Points on a hilly landscape, in no order, each with its height.
From any point a ball takes the steepest step (drop divided by distance) to one of its 2 nearest points. It stops when none of these is lower. Distance is the straight distance between rows; heights are no part of it.
q_883 h=302: [-11 -21  48  14  18   6 -30  30   2  -6  40  33  -3  36 -15 -13 -29 -11
 -24  -1 -28 -19  -2  10  27   6 -37  10  12  16   8  27   6 -18  -5 -24
  13  20   2 -18   6  -7  10  13 -24 -31  12  23  12 -18 -36 -27 -15]
q_486 h=456: [ 17  36 -21 -49  -8  -4 -29 -31  10 -29  -2 -30  50   5  -9  32  39  -2
 -12  -5  -5 -36  19   6 -20 -13  -8  20  19  -2   7 -14 -22  40  -1  13
   1 -35  21  22 -17   9 -54  26 -36 -44   5  38 -28 -12  36  10  15]
q_778 h=392: [ -3  53 -20   0 -31  -3 -37  -6 -13 -24  -4 -33  -4  35  31  29   8  -4
  -1 -23 -31 -26 -17  30   7  -1 -28  27   9 -24  13 -31 -12  23  -7  14
 -17 -36 -26  44 -20  34 -10  34   8   0  21  27  20  35  18  -6   5]
q_848 h=822: [ 19 -12 -25  45  15   6  25  -4  13 -18  -3  29 -17   9  -1   5  -8  -6
   7  10  49  -9  26 -50   3 -33  10   6  13  34 -14 -53  -9 -19   3  13
   8 -10  10  32  14 -13 -13   9 -13  46  36 -14 -19  15  11  11  -4]
q_187 h=604: [-20  14  26  33 -23  20 -16  13   1 -28  25  12 -10  45  38  12 -15   0
  -1  19 -15 -13   6 -64  19 -23 -21  -8  28  15  22 -16  -5 -25   7 -24
   2   9 -26  25  -1   3 -10  46   9  22  36  22  -8  21   0  15 -12]
q_708 h=578: [ -1  12  67   3  11  10 -19 -20 -26   8 -60   6  -5 -28  45  12 -15  41
  46   2   4  57   2 -21   0  23  33 -32   1 -17  22   8  51 -16  28  -5
  28  40  24 -10   0 -46   7 -12  16   8 -11   1 -13 -48 -41  -9 -31]
q_565 h=251: [-24  20 -15 -71 -16 -38   2  -1  24  -7   3  -2  29  -1 -20 -20  37  -7
 -18  -4  -2 -26   1  85  19  -2 -28  35  10 -11 -18  -4 -15  34 -14  17
 -26 -53  13  -1 -13  -5 -33  -9  -6 -23   7 -12  10 -13  20   6  11]
q_985 h=376: [  8  -5  20  76  21  13 -16   6 -11 -16  18  24 -15 -15  -1  14 -34   1
  -4  14   3  30   1 -21  30  38   5   2  -2   2  -8  30  27 -40 -11  -2
  -8  51   8 -15  24 -25  37 -18   8   4  49 -13  16  12  -8   4  26]
q_65 h=709: [ 18   9 -31  16  -3  34  29 -24  -5   1  30  16  13  -6 -37  20   1 -10
 -39 -21  14 -15   3  -2 -23 -10  11   8  10  27   2  -4 -18  -8   2   5
  -1 -19   7  -5  -7  22  -5  -1 -35  -2   0   6  15  28  28  17  22]
q_838 h=800: [ 20  15  -9 -58 -10 -34 -40   7  28 -53   9 -26  10  23  38   5  32  10
 -15  18  -8 -58  13   8   2   9 -40  28  11 -18 -26 -24 -31  22   2  42
  10 -55   7  37 -16  15 -72  19  -9 -27  12  22   7 -15   1 -15  -9]
q_439 h=295: [  0 -10 -44  13  -2   6  17  13  10  12  51  -8  -9  34 -45  -1  16 -42
 -35  15 -14 -21  14   3   6 -30  -4  33  -2  13 -21  14 -33  21   6 -24
 -38 -36 -65  14 -14  29  12  18  56  -2  35 -13  47  49 -16   5  -4]
q_342 h=311: [-25  11  49  14  -2 -34 -30  16  -7  -3  25   1  -6  40  50  10 -12  32
  10  -4 -30  -5 -14 -41  28   0  -3  -4  -7 -14 -12  12  -4  18  29   5
  14  38 -24   1  -2 -11   6   9  32  10  -9  26   8 -18 -32  25 -23]
q_451 h=39: [ -4   5 -15 -17  -5 -39  32  -2  31  11 -29 -23   2 -17   5 -28 -14  10
  31  -7  33 -17 -14  20 -12  -6  10 -14 -13  -8 -20 -36 -13  35  11  34
  11 -33  18  15  13   3 -11 -15   1  21 -36 -24 -28 -23  15   4  -8]
q_31 h=430: [ 15 -60  -8 -27  19  15  41  -6  26   7 -16  10  11  -9 -21 -10   0 -21
   9  52  32  -3  38 -61 -22 -45  17 -20  11  44 -17 -21 -25 -28 -12 -21
   8  -4  14 -22   3   5 -59   2 -14   4 -12  14 -37  -9   2   9 -21]
q_810 h=583: [ -7 -27  21 -66 -24   5  20  17   1  19 -19 -39   5 -21 -22 -44   6  -8
  -7  22 -22 -22 -24 -22 -28 -34 -16 -25   5  -7  22 -11 -20  33 -15 -40
  21 -22  12 -34  -1  23 -57 -15 -28 -44 -61   9 -48 -27  -1   6 -14]
q_460 h=701: [  2 -23 -25  55  28   1   1  23  16  -6 -11   1 -38 -31  -8  -3  -2 -27
  39  25   7  34 -23  25  38  30  -7  12   1 -20 -21   8  32 -16 -20 -14
 -32   9 -22 -13  36 -46  54 -16  43  28  43 -55  17  32  -3 -15  10]
q_704 h=560: [ 16 -35 -40  -2  17 -27   9 -22  13  -2 -19 -15  21 -14 -10 -11  25 -20
  29  39  20  -7  17 -26  -3 -36  22 -15  -2  25 -35   8 -12  -3   2  -2
 -21  -3 -23 -18  14   6 -13  15  -2  -3   7  -6  -6   9  32  36   4]
q_325 h=555: [ 10  19  33 -54  -6 -19 -27   2   2   1  11   2  12  16   9  -6  -1  12
 -11 -27 -10 -19  11  41   2   0 -16  12   6 -12  -3   6 -19  33   8  24
  15  -6  19  -2 -14   7 -13  11 -17 -32 -15  22  -6 -32 -15  -6  -7]
q_626 h=194: [ -5 -36  49  20  18  17 -25  37 -19   9  -2  -7  -5   4  -9  -6 -45 -11
  14  14 -36  10  -8 -15  11  -1 -11 -26   1  -7  28  40  37 -17  -7 -46
  14  22  10 -32  -3 -21   4   1 -24 -32 -24   6  -9 -17 -21 -15  -6]
q_525 h=482: [  7 -15   9  -6  13 -23  17 -20   6   8 -11  -1  -2 -18  10   7  -7  37
  17 -11  17  13   6  20 -18  13  35  -1 -31 -18 -18  20   8   3  12  24
   3  29  17 -19   2  -3   9 -33  -3  12 -37 -19   0 -33  -7   7   0]
q_821 h=393: [ -7  -5  52 -11   6 -26 -38  19 -13  -1  17 -29   4  30  29 -17  25  13
  29  14 -54 -11 -19 -18  35 -21 -25 -22 -10 -12  -1  35   6  11  14   4
  21  28 -32 -16 -12   7   4  18  17 -34  -9  39  -1 -36 -29  14 -28]
q_493 h=398: [ 10 -75  -4 -11  35   5  20  23  26   1  -5  10  -4 -15 -28   7 -12 -14
   8  39   3  17  18  10 -15   6   0  -2  -6  19 -13  48  22 -28 -23 -31
 -15   9   6 -50  24  -4   9 -34 -11 -14 -31  -9  -3  -2   6 -18   8]
q_912 h=336: [-22  18   8 -11 -17  17 -32  -9 -37  23 -39 -22  13  -9  -2 -13   2 -14
  26 -12 -32  14 -22  28   5 -11 -19 -30  12  -9  29   8  28   4 -29 -26
 -11   0   0 -21 -21 -10   9   8 -31 -37 -13  -2 -25 -16   8  -8   1]
q_920 h=387: [-16  32  -6   5 -12  46 -31 -31 -30  20 -49 -15  24 -21  20  -4  -8 -15
  33 -28 -20  27 -10  10   4  -7 -16 -43  21  -1  65 -29  39 -16 -25 -14
   0   6  25   5 -26 -16  -2  18 -47 -17   2  12 -54 -26  23 -23 -14]
q_375 h=760: [  1  12 -17 -45 -21 -22 -18  30  46 -27  25  -1  -6  38  14 -12   6 -18
 -32  15   3 -58  -3  31  17  -7 -46  41   8  -8 -28 -30 -29  18 -11   6
 -13 -56 -12  30   0  16 -35  19  30  -8  23  -6  34  21   1 -13 -18]
q_316 h=619: [ 10 -31 -61 -20  -6   1  64 -23  16  24   1 -22  26 -23 -59 -15   2  -8
 -13  26  25   1  27 -10 -37 -51  42   5  -1  14 -22   5 -42  41   8  -9
 -10 -28 -26   1  16  24 -10   0  31   4  -9 -33  18  12  17  22  22]
q_780 h=645: [  3  19  16  23  15 -11  -6 -39 -21  13 -25   3 -10 -35  20   5   7  17
  30 -17   1  43 -14  32  -1  44  27  -5 -22 -31 -13  33  46  -1  10  25
 -16  37  -1 -27   3 -23  41 -27  40  19  25  -7  36  -6 -24 -12   8]
q_326 h=209: [ -6  -7  32   8 -11  20  15   8   1   6 -19 -18   9   5  42 -12 -21  21
  20  -3  -6   2 -11 -66 -16 -14  12 -41  -2   4  32 -35   7 -11  21 -18
  43   1  30  20  -7 -10 -23 -14 -26  25 -50   2 -49 -21  -5   2 -22]
q_285 h=741: [ -8 -13   5  28   8 -28 -14  26   8 -38  23  57 -35  39  29   5   9  23
 -13   7  46 -12  18 -38  24   0   0  26 -10  24 -46 -25 -21 -10  30  43
  12  39 -20  36  27 -33  -1   6  23  46  43  -7  21   9 -16  10 -11]
q_436 h=472: [-19  74 -44  16 -32  29 -25 -21 -19  -2 -18 -34  11   3  26   6  -2 -15
  20 -41  -9 -13 -31   9   2  -1 -17   2   6  -9  41 -49   7  19  -4   4
  -1 -34  -5  42 -22   7  -4  26 -18   6  17   6 -33  12  43  -7   3]
q_621 h=90: [-26 -28   8  36  -5  -9 -28  28 -26  33  -1 -62 -36  -5  21   3  -4  -1
  16   8 -66  18 -46 -26   8 -12  13 -24 -26 -13  32  29  31  18   3 -62
   1  26 -41 -28  -6  -6  22 -15  28 -15 -30 -21   4   9 -10  15  23]
q_918 h=122: [-17  45  38  -7 -28   7 -53   7 -22 -20 -23 -22  -6  19  70 -20  25  19
  46   5 -26   3 -11  -4  43   2 -40 -13   5 -23  17 -34   8   0  15  14
   6   8 -28  44  -8  11   0  50  30  -2  34  35   6 -15 -13  -6 -40]
q_96 h=714: [ 12  20  -1  -7 -16   8  -4  14  11 -24  30  29 -10  30   8   2 -19 -18
 -45 -23  -6 -31   5  21   6  10 -38  32  18   7  -2 -20 -26   3  -2   3
   5 -24  14  18 -10  19 -13  27  -8  -7  15   7  28  22 -12 -35  -3]
q_337 h=750: [ 20 -42 -22   6  12  32  35  -1   9  -9  32  45  24  -9 -57   8  -3 -21
 -50  -3  27   3  20  14 -15  19   3   5  12  34 -11  32  -7 -46 -34   6
  -4   4  28 -25  13  20   8 -20 -26   4  -1  13  17  22  10  -8  24]
q_210 h=438: [ 29  20 -42  -8 -19  18   6   2  19 -25  31  -8  -3  32 -12  28   9 -25
 -37   4  -4 -33  29 -14  -2 -29   0  46   5   1 -27 -17 -48  22  12  11
 -12 -55 -40  36   0  42 -30  38  48   5  53   0  51  47 -10   1   1]
q_318 h=620: [ -4 -28  10 -45 -19   4  26  25  -7  32 -51 -40 -13 -39   1 -33 -19   8
  19   0 -17   5 -26   4 -25  -5  16 -29  -6  -8  25 -20  16  23  -6 -41
  30 -15  23 -23   4  -1 -33 -35 -27  -8 -84  -9 -47 -38  11 -26 -19]
q_552 h=322: [ -7 -71   3 -14  18  -7  18  38  10  23   1 -28 -26 -12 -14 -19  -1   2
  15  39 -30   4  -8  -3 -11 -13  18 -10 -15  -1  -5  45  11   4  -9 -56
   1   5 -19 -42  19   1  -1 -27   5 -15 -58 -25  -4   0  -5 -17  14]
q_362 h=364: [-27  44  -7  15 -22   1 -38   9 -36  18  14 -13 -18  24  -6 -17   1 -14
  -7 -35 -58   0 -50  44  15  13 -29   9  -1 -27  27  12   2  18 -16 -19
 -16   9 -37  15 -26  22  45  25  33 -22  11   7  31  18  12 -11   2]
q_151 h=607: [ 16 -41 -15  35  32 -17   3  -8   2  -4 -22 -11 -16 -22  17   8   4  12
  43  42   7  22  17 -39  17 -13  21 -19 -10  11 -28  23  22 -24   2 -10
 -13  43 -11 -13  25 -21  12 -11  -3  18   8 -14  -9  -6  17  35   6]
q_405 h=785: [ 12  27 -62 -16 -29   4   2  -6  -7 -14  40  -3  29   9 -19  13  37 -17
 -50 -18 -11 -38   1  55  -5  10 -18  44  25 -13 -17  -9 -29  30 -14  18
 -17 -49   5  34 -18  28 -14  11  -1 -14  20  -8  52  50  23 -16  42]
q_354 h=735: [ -8 -37 -46 -56   4 -19  38   0  54  -6  27  30  23  15 -43 -35   7  -9
 -53  28  46 -28  21  44 -22  -4  -8   8  -9  10 -31  18 -48  30  -5  33
  -6 -25  -1  -2  21  29 -22 -15  24  -4 -17 -26  14  -7  -6   3  18]
q_410 h=539: [  6 -24  41 -19  26 -26 -16   2  -8  21  -6  -1   9  -1   4   5   2  33
  20  11 -19  18   6  24   5   6  16 -14 -33  -6 -20  56  24   9   8   9
  12  42  -2 -45  -8  -2  23 -18  -7 -38 -30  11   6 -42 -29  13 -13]
q_958 h=672: [  8 -28   6   8  43 -35 -26  -6  -3 -12  -1  34  -3  -8  13   9  23  32
   5  15  31  13  38  10  14  17  18  12 -32  17 -55  38   7 -23  13  52
  -8  61 -15  -4  25 -24  16 -18   3   1  28   3  24 -21 -11  22  -3]
q_975 h=567: [ -5   0  -1  44 -13  55  29  -9 -19  18   2   3  -7  -4 -15  14 -41 -23
 -14 -22   2  15   3 -53 -26 -10  24 -17  19  26  49 -28   6 -36 -16 -50
   6  -7  25  -3 -14  -2 -12  -3 -34  17 -12 -15 -28  23  13  -5  11]
q_253 h=285: [-11  -9  52  51  18  12 -25  13 -38   6  10  12  -8   4  16  18 -44  16
   4  13 -28  19   2 -51  19   9   4 -24   9  -4  23  32  32 -26   0 -38
  14  58  11  -9   6 -27  13 -10  -9  -4  17   1 -10  -9 -21  12  -4]
q_754 h=252: [ -1  24  -1   0  -3   6 -17  -5  -8   9  -5  15   3 -12 -15 -10   5 -17
  -5 -21  -7  13  -3  49  17  17 -10  -3  11 -13  -1  17  28 -29 -22  13
 -20   8   4 -20 -10  -5  15  -8 -16 -12  17 -10   4  -8   6 -13   7]
q_286 h=158: [ -3  13   8  17 -18 -16   4  -2 -11  10  11 -18 -12  16  23   9  -9  27
  -9 -11 -17  -9 -15 -46 -19 -18  26 -11 -13  -1  -6  12 -13  25  34 -13
   9  20  -8  -5  -6  15   8  -4  12  15 -44   3  -7   6  -7  39  -6]
q_198 h=346: [-12  42 -24  -5 -17 -35 -23  -6  -3  18 -16 -41 -11   1  35 -15  24  -5
  48  -8 -24 -11 -40  24  32 -13  -2  -1 -30 -34 -14 -25   0  31   1  22
 -19  -7 -45  15  -4   1  19   8  47  11   5 -14   4   2  24  25 -20]
q_517 h=781: [ -6 -64  -5 -22  11  23  22  26   2   4  48  43  31   3 -71 -13   7 -17
 -47  14  12   9   6  63 -13  40 -27   1   5   7 -12  68   6 -24 -32   1
 -12  -9  17 -41   4   9  25 -37  -4 -15   4  -2  40   9   0 -39  25]
q_870 h=457: [-16  35  -7  29 -23 -16   5  19  19 -27  15  28 -39  49  36   7 -26   6
 -16 -34   6 -19  -7  -5  17  20  -6  33 -15 -11  -1 -61 -13   1  27  33
  15 -24  -8  57   4   5  12  18  25  51  20   2  29  40 -20 -12 -16]
q_75 h=680: [  4 -35 -57 -34  -4  -5  52 -17  24   9  14  16  38 -29 -66  -7  18   7
 -35  17  42  -5  33  30 -56  -7  21  11  -2   6 -15  12 -36  24   0  21
   4 -16   4   5  24  40 -10 -23   3   0 -35  -8   0   4  21  22  40]
q_468 h=397: [  5 -41  33 -19   4  23   7  22  25  -5  20  41  -6  24 -16  -2 -38 -18
 -39   7  11 -14   9 -20   8 -11 -19  -1  15  29   1  -8  -9 -26 -10 -45
   9   3  15 -26  -6  -4 -24   9 -15 -23  -8   9  -3  -8 -25  -9 -18]
q_92 h=486: [  1   2   8  -3   2 -17 -11 -16 -49  40 -12 -32  -1 -21 -16  19   6  43
  -4 -26 -31  24 -18  43 -10  10  17 -11 -32 -22  13  68  10  38  -7   3
  -3  38  -2 -33 -14   0  43 -25  10 -32 -35   3  15 -28 -16   8  15]
q_330 h=840: [  0   7 -26   7 -15  11   7   2 -26  19  53  -1   8  -6 -46  -5  24   1
 -48 -24 -19 -13 -15  53 -16  21  -3   0  -8 -23  -6  39 -22  21 -12  11
   0   9  -9  -8 -19  28  39 -12  12   0   1   6  66  30   3   8  38]
q_887 h=441: [ -2  37 -17  15  -3  28  -7 -20   2   1 -27 -17  14 -21  12   2 -17 -14
  28  -8  22  -2  -3 -12  -5  -4  -5 -12  18  15  30 -50  18 -25  -8   5
   1 -21  19  16  -6 -10  -8   7 -45   8   9  10 -43   5  32  -3  -8]
q_877 h=219: [-20 -50   5  16   2 -16  -1  29   3  31   9 -46 -23   5  11 -12   5   3
  16  36 -46  -4 -18 -57  -5 -44  21 -28 -20   4  -2  31   2   6  16 -58
  -5   9 -35 -34   1  -1 -11  -2  24 -13 -31 -15  -2   3 -16  10   6]
q_448 h=363: [-13  72  17  45 -14  -2 -28   2 -17 -16 -11  25 -19  10  54  14   0  20
   8 -39  14  20 -10  -8  24  37  -9  19  -3 -14  27 -61   4 -17  52  46
   9  -7  -5  66   7 -11  27  23  14  48  45  13  12  25  -3 -27 -12]
q_2 h=548: [ 25  -3 -51 -15   3  -2  39 -20  21 -18  21 -26  25   2 -32  -7  22 -23
 -15  25  17 -25  27 -23 -21 -47  23  23  -7   9 -25  -3 -55  49  27   6
 -10 -47 -39  20  11  31 -33  26  39 -14  27 -15  21  12   1  29  -1]
q_583 h=677: [  5   0 -29  32  22  -4  17  -2 -13   3 -28 -23 -29 -38   9   4   4   2
  48   5 -10  38 -24  28  13  36  26   0 -23 -28 -21  24  37   4 -10  -3
 -26  21 -22 -13  19 -36  49 -31  40  31   7 -51  21  18   8  -2  22]
q_109 h=554: [ 16  -5  -4 -23   9  15  44 -14 -11  15 -26 -11  16 -49 -40  17  -2  30
   6 -27  29  28  28  39 -46  39  28   6   5 -12  16   8  21 -20 -27  30
  -3 -11  55 -26   4  -1  11 -51 -33  17 -39   8 -35 -20  24 -23  32]
q_591 h=243: [ -5  26  -1  15 -13 -20  27  -9  13  -4  10 -26   2  15  29   7 -16  17
   5 -24  15 -16  -9 -35  -8  -9  29  -5 -11   0  -1 -35 -16  27  36  17
  22 -20   3  32  -1  13   6   0   1  39 -25  -5 -13   4  11  26   1]
q_955 h=816: [ -3  -5 -37 -25 -12   5  10  10   9   4  61  10  27  18 -44 -17  33 -21
 -56   1  -6 -24  -8  63   5   9 -29  24  12  -9 -10  35 -20  13 -21  -7
 -18 -21 -11  -1 -16  18  14  -3   9 -18  13 -12  49  29  12  -6  33]
q_634 h=616: [ -3 -29 -25  16  -6  28  49   8  18  12  -8   5 -14  -9 -35   4 -34 -27
 -12  13  24   7   1 -14 -17 -33  23 -12   2  26   9 -28   2 -16 -17 -38
  -5 -34  21  -8  11   7  -8 -18 -13  24 -14 -38 -17  31  17 -17   0]
q_369 h=120: [-14  -8 -12  41   7   0 -23   9  12   5  56  -9  -9  36 -11   9  15 -28
 -11  11 -40 -18 -10 -10  14 -17 -15  16 -14   3   8  31  -7  -4   9 -29
 -33   9 -64   7   2  21  28  27  52 -13  31  16  35  41 -20  10  11]
q_59 h=597: [  3  -6 -10 -38 -13   0  18   5  -1  30 -39 -34  13 -48 -23  -2  -4  10
  13 -15  15  10 -13  29 -46   1  20  -6  -3  -8  18 -17   8   9 -29 -13
  -5 -20  33 -17 -10   4 -20 -42 -34  -7 -64 -11 -45 -27  31  -9   8]
q_421 h=329: [  8  15  20  34  26  18 -28  -8 -24 -12 -17  31 -13 -34 -10  -8  -3  -3
  15   4   8  32  10  23  30  37  -4   0  10  -8   8  35  43 -53 -15  14
 -13  26  17 -21  13 -28  27  -5 -13 -14  52   4  11 -17  -9 -17   6]
q_33 h=640: [ 13 -19  -7   6  39 -25 -30 -29 -13  -5 -24   3  -1 -25   6  20  41  11
  36  31  24  28  23  -2  16 -12  15  -7  -8  16 -32  36  21 -27  -6  33
 -19  48 -15 -25  11 -21  13  10 -23 -21  19  23 -10 -21  26  28   2]
q_178 h=706: [-10   2  47  26  18 -21 -41  17  -2 -13  12  48 -27  16  16  14   9  28
  -7  17  35  11  22 -28  23  25  -3  18 -17  18 -29   7  10 -17  39  40
  10  73 -13  11  15 -43   3  -4  10  11  48  12  24 -28 -28  11 -17]
q_224 h=466: [  9 -31  22 -39  10 -43  16  19  30 -16 -12   3   4   3  31 -46  12  11
  11  28  12 -13   0 -20  16 -13  -9 -27 -12   7 -38 -15 -21   5   9  15
  22   9   2 -12   9  -6 -36 -11   5   1 -46  -2 -28 -49 -24   4 -45]
q_830 h=458: [  9 -40   4  17  33  32  16  26  -1 -14  -4  13 -17 -47 -26  16 -22 -30
  18  28   0  45   8  16   5  56  -3  -1  19  19   2  42  37 -53 -45 -29
 -32  15  22 -47  33 -30  25 -39 -15  -1  20 -11 -22  14   6 -38  20]
q_367 h=244: [-20  63   5  13  -7 -26 -43 -21 -21   1 -37  -8 -13  13  59   9  23  30
  36 -28 -16  15 -23  10  44  -4  -9   3 -15 -34   4 -34   8  10  41  49
  -7  15 -40  36  -9   7  22  32  48  15  21  25  21  -5   2   9 -32]
q_443 h=427: [-12  30  13   9 -23 -18 -21  13 -35  31  25 -24 -14   6  -5  -4   2  11
 -21 -43 -46   4 -41  38   0  15  -6   4 -30 -25  21  35  -3  41  -7 -16
   8  24 -21  -5 -30  12  38  -8  22 -28 -21  10  28 -10 -17  -2   7]
q_534 h=790: [ 21 -31 -21  43  19  16  43  -6   7 -16  23  55 -12   1 -30  15 -20 -13
 -32  14  36  10  35 -44   4 -12  28   2   4  37 -30  -4  -3 -29  -6   6
  -9   7   9   6  17  -8   9  -9   1  47  32 -24  10  33   0  11  10]
q_359 h=610: [ -4  33  55  15  26 -10 -36 -48 -18   9 -72  29 -12 -29  41   9  16  43
  42 -20  16  51 -26  -4  -6  28  37 -10  -5 -25 -10  20  51   3  26  22
  17  40  13 -16   3 -30  29  -4  44  -7  21   8  21 -31 -51 -13 -19]
q_520 h=79: [ -5 -31  47  -5  -7  34  -3  26  -6  12 -30  -1  -3 -16  24 -14 -39 -15
  18   0 -13  18  -5 -18  -4   9  -7 -31  12  -6  46 -13  37 -37  -7 -47
  16  17  35  -8  -2 -20 -13  -5 -34   8 -36  -5 -43 -19 -14 -21 -21]
q_15 h=661: [ -9  16 -16  19 -34  26   7  20  22 -22  25  20 -24  42  -1  -1 -19 -34
 -27  12   6 -26   1 -22  25 -20 -30  19  15  17  -3 -39 -20 -15  -1 -24
   0 -37 -22  29  -3  17   0  34  21  24  40 -15  12  43  -4   0 -22]
q_442 h=328: [ -5 -10  11  -9   3  20  45   1  34   8  -9   8   0   3  10  -2 -27   3
   3  15  32 -20  17 -61 -20 -30   7 -19   2  22   8 -53 -29 -17   2 -11
  30 -26  39   9  -6 -13 -49  -3 -37  24 -29  11 -54 -12  -3   7 -12]
q_648 h=498: [  5  45  36 -18   0 -13 -15 -14   8   2  -7  26   2  19  23  -9  -3  23
  -7 -49  18  -6   2  31   7  29  -1  17 -10 -11   8 -30   1  12  33  49
  22  -8  17  16 -15 -11   6   6 -13   4   3   9  -1 -18 -17 -29 -22]
q_214 h=233: [-27  41  50  18 -27  21 -25  16 -28  -2 -28   8  -6  15  64 -22 -27   8
  25 -14 -28  21 -12 -18  19  19 -36 -24  -3 -14  59 -35  30 -11  26  15
   8  14  -1  36  -8 -14  15  37  23  25  12   9 -15 -14 -20 -15 -38]
q_946 h=513: [-11  14  12  19 -16  40  -2  -8 -37  10  23 -18  11  21 -12  14 -35 -23
 -20 -11 -31  -7   1 -55 -22 -30  -6 -15  29  23  49  -7  -4  -6  -8 -72
   7   1   4  -6 -26  17 -18  39 -32 -19   2  22 -13  18  -3  10  10]
q_416 h=758: [ 20 -61 -22  23  36   2  44  12  16 -19  -5  49 -29 -17 -20   7 -15 -13
  -3  39  62  26  20 -10  11  19  19   2   2  27 -34  -3  10 -34 -26   8
 -12  16  20  -2  37 -28  20 -36   7  50  11 -47   1  33   4  -8  14]
q_50 h=542: [  7  23  32  -8  11  12  -2 -27 -18  15 -45   7  -1 -25  17   6 -22  20
  32 -25  13  38  -3  10 -20  25  23 -13  -6 -21  15  -4  40 -27  -6  12
   9  16  40 -22  -8 -18  18 -14 -20   3 -24   7 -26 -42 -17 -24 -14]
q_976 h=748: [ 24  43 -38  12  -9  22   3 -33 -14  -4  27 -16  25  -5 -21  28  29  -3
 -41 -46   4 -31  -2  21 -23  14  -2  29  17   2  10 -20 -22  14   6  30
  16 -45  22  32  -9  22  -3  11 -38   2  14   7   5  41  34 -10  41]
q_501 h=277: [  1  32  -7  28  -8  -5 -48   1 -18  -5  32 -19  -6  31   4  18   9 -17
  -3 -18 -45  -8  -9  11  22  -6 -28  18  12  -8  11  20 -11   6  -1 -14
 -19  13 -24  14 -16  25  19  39  12 -24  32  27  30  21   7  -3   5]
q_423 h=667: [  6 -17 -19  17 -21  23  46   0  -8  24  23  -8  -4  -7 -44   4 -14   0
 -37   2   1   1   3  -2 -31 -15  18  -5  -6  17   1  18 -10  -1  -5 -32
  -8  -6  -6 -19   1  20  14 -13  -4   6 -26 -18  20  31   1  19  29]
q_537 h=391: [ 14  22 -34 -20  -8   8 -35 -31  -5 -17  -1  -5  33  10 -15  18  31 -25
   1 -10 -21 -23  11   2  -5 -18  -5   0  30   9   1   3 -14  10 -14 -11
  -6  -9   4   9 -10  17 -13  36 -38 -33  27  29  -3   8  37  12   6]
q_169 h=119: [-13  25  -5 -46   0 -39  -6 -12  12  20 -22  11   6  -9  -1 -21  30   6
  21 -11  10  -2  -1  80  26   6  -4  22  -8 -28 -25   2  18  12 -10  33
 -25 -21 -11 -17 -18  -8   8 -11  25  -6  16 -15  16 -15   7  -1   7]
q_763 h=526: [  9  25 -11 -67 -14  -4   0 -20  23  -4   4 -24  36 -20 -33   8  22  18
 -37 -20  13 -24   1  11 -53  -1  -7  19   3  -2  19  -4 -43  60  -9   7
  13 -38  33  16 -12  25 -39  -9 -22 -48 -36  20 -35 -18   9  31  36]
q_230 h=529: [ -4 -17  26 -77  -1 -38  34   1  32 -12 -10 -13  27 -11  -5 -45  35  11
  12  28  -5 -33 -12   5  -2 -18 -27 -22  -5  -8 -20 -14 -21  35  -9   2
  21 -34  11 -18  13  13 -62 -13  -1 -24 -51   3 -51 -46 -10  17 -31]
q_671 h=729: [ 12 -56 -26  34  23  -6  44  23  16 -18 -27  11 -50 -26  -1   5 -21 -26
  29  38  20  31  -5 -16  22  15  28  -4   4   4  -6   1  18 -15 -22 -27
 -18   6   6  -1  43 -42  31 -28  24  50  15 -73   8  38  14 -27  15]
q_345 h=582: [  1  15   5 -42  -2 -22  -9 -25  -7  16  -4 -16  35 -15 -22  19  18  35
 -26 -23   6   0  12  38 -27   4  10  -6  -5 -14   9   7 -25  43   2  32
  16  -1  20  -6 -10  21  -6 -14 -29 -30 -43  20  -8 -39   8  20   5]
q_276 h=454: [  3 -10  -8 -12 -11  30 -14 -15   1  -1   5  -8  31   9 -40  -1   5 -39
  -5   5  -9  -9   1 -16 -26 -28 -12 -11  30  18  25   4  -5  -9 -27 -52
   5   0   9 -20 -19  19 -25  32 -46 -50   1  30 -27  -2  14   6   1]
q_535 h=394: [ -1   4  48 -14   6 -37  -5  17   7  -9  -7  13 -11  10  54 -18   1  32
  15   0   8   8   2 -30  20   5   2 -12 -18  -7 -20  -6  -3  12  36  26
  27  37   1   5   6 -19  -1  -6   6  21 -22   6  -5 -41 -32  16 -39]
q_418 h=543: [-25  25  22  28 -32  -2   1  28   8 -31  17  17 -31  64  63  14 -17  22
   1   4   0  -8   4 -70  16 -10 -18  18  15  -6   5 -39 -14 -15  24  16
   3  -7 -28  70  -2   9 -11  40  45  56  33  14  13  34 -25  16 -15]
q_951 h=503: [ 21 -30 -30 -32  21   0  18 -30  33  -6   6  17  48 -15 -18   5  29 -22
   6  37  38 -17  48 -32 -18 -39  20   1   2  39 -23  -9 -47 -11  -2   7
 -13   0  -3  -9   4  15 -47  13 -21 -25  10  24 -19 -10  29  26  -3]
q_268 h=436: [  3  65  31  30  10  -4 -13 -25 -10   8 -15  37  -1   1  25   6   4  16
   3 -57  39  16   5   2   4  54   4  23  -2  -9  18 -42   8 -30  51  65
  28 -16  20  36 -12 -35  23   0 -24  33  22   5   3   5 -11 -34  -9]
q_139 h=506: [ 25 -21 -18   7  20  36  41  -9 -11 -10 -23   5 -10 -45 -32  18 -16 -18
  14 -13  24  40  -6  20 -24  46  20 -14  20  -1  15   7  33 -48 -39   8
 -19   1  45 -31   9 -17  29 -46 -37  36 -11 -17 -20  11  26 -27  24]

For each start below, name the point where the ball stops.
q_534: q_525
q_75: q_369
q_354: q_369
q_59: q_621
q_517: q_537
q_178: q_520
q_318: q_342
q_375: q_448
q_405: q_537

Call two points neighbours if one is among the 2 nearest of the other. Go from one point of each pair to the other, from neighbour to neighbour, staying as low as possible. Name the highest point that can't be avoided.
q_754 and q_525: q_410
q_342 and q_621: q_318
q_448 and q_369: q_436
q_451 and q_286: q_591
q_754 and q_918: q_198
q_520 and q_169: q_985
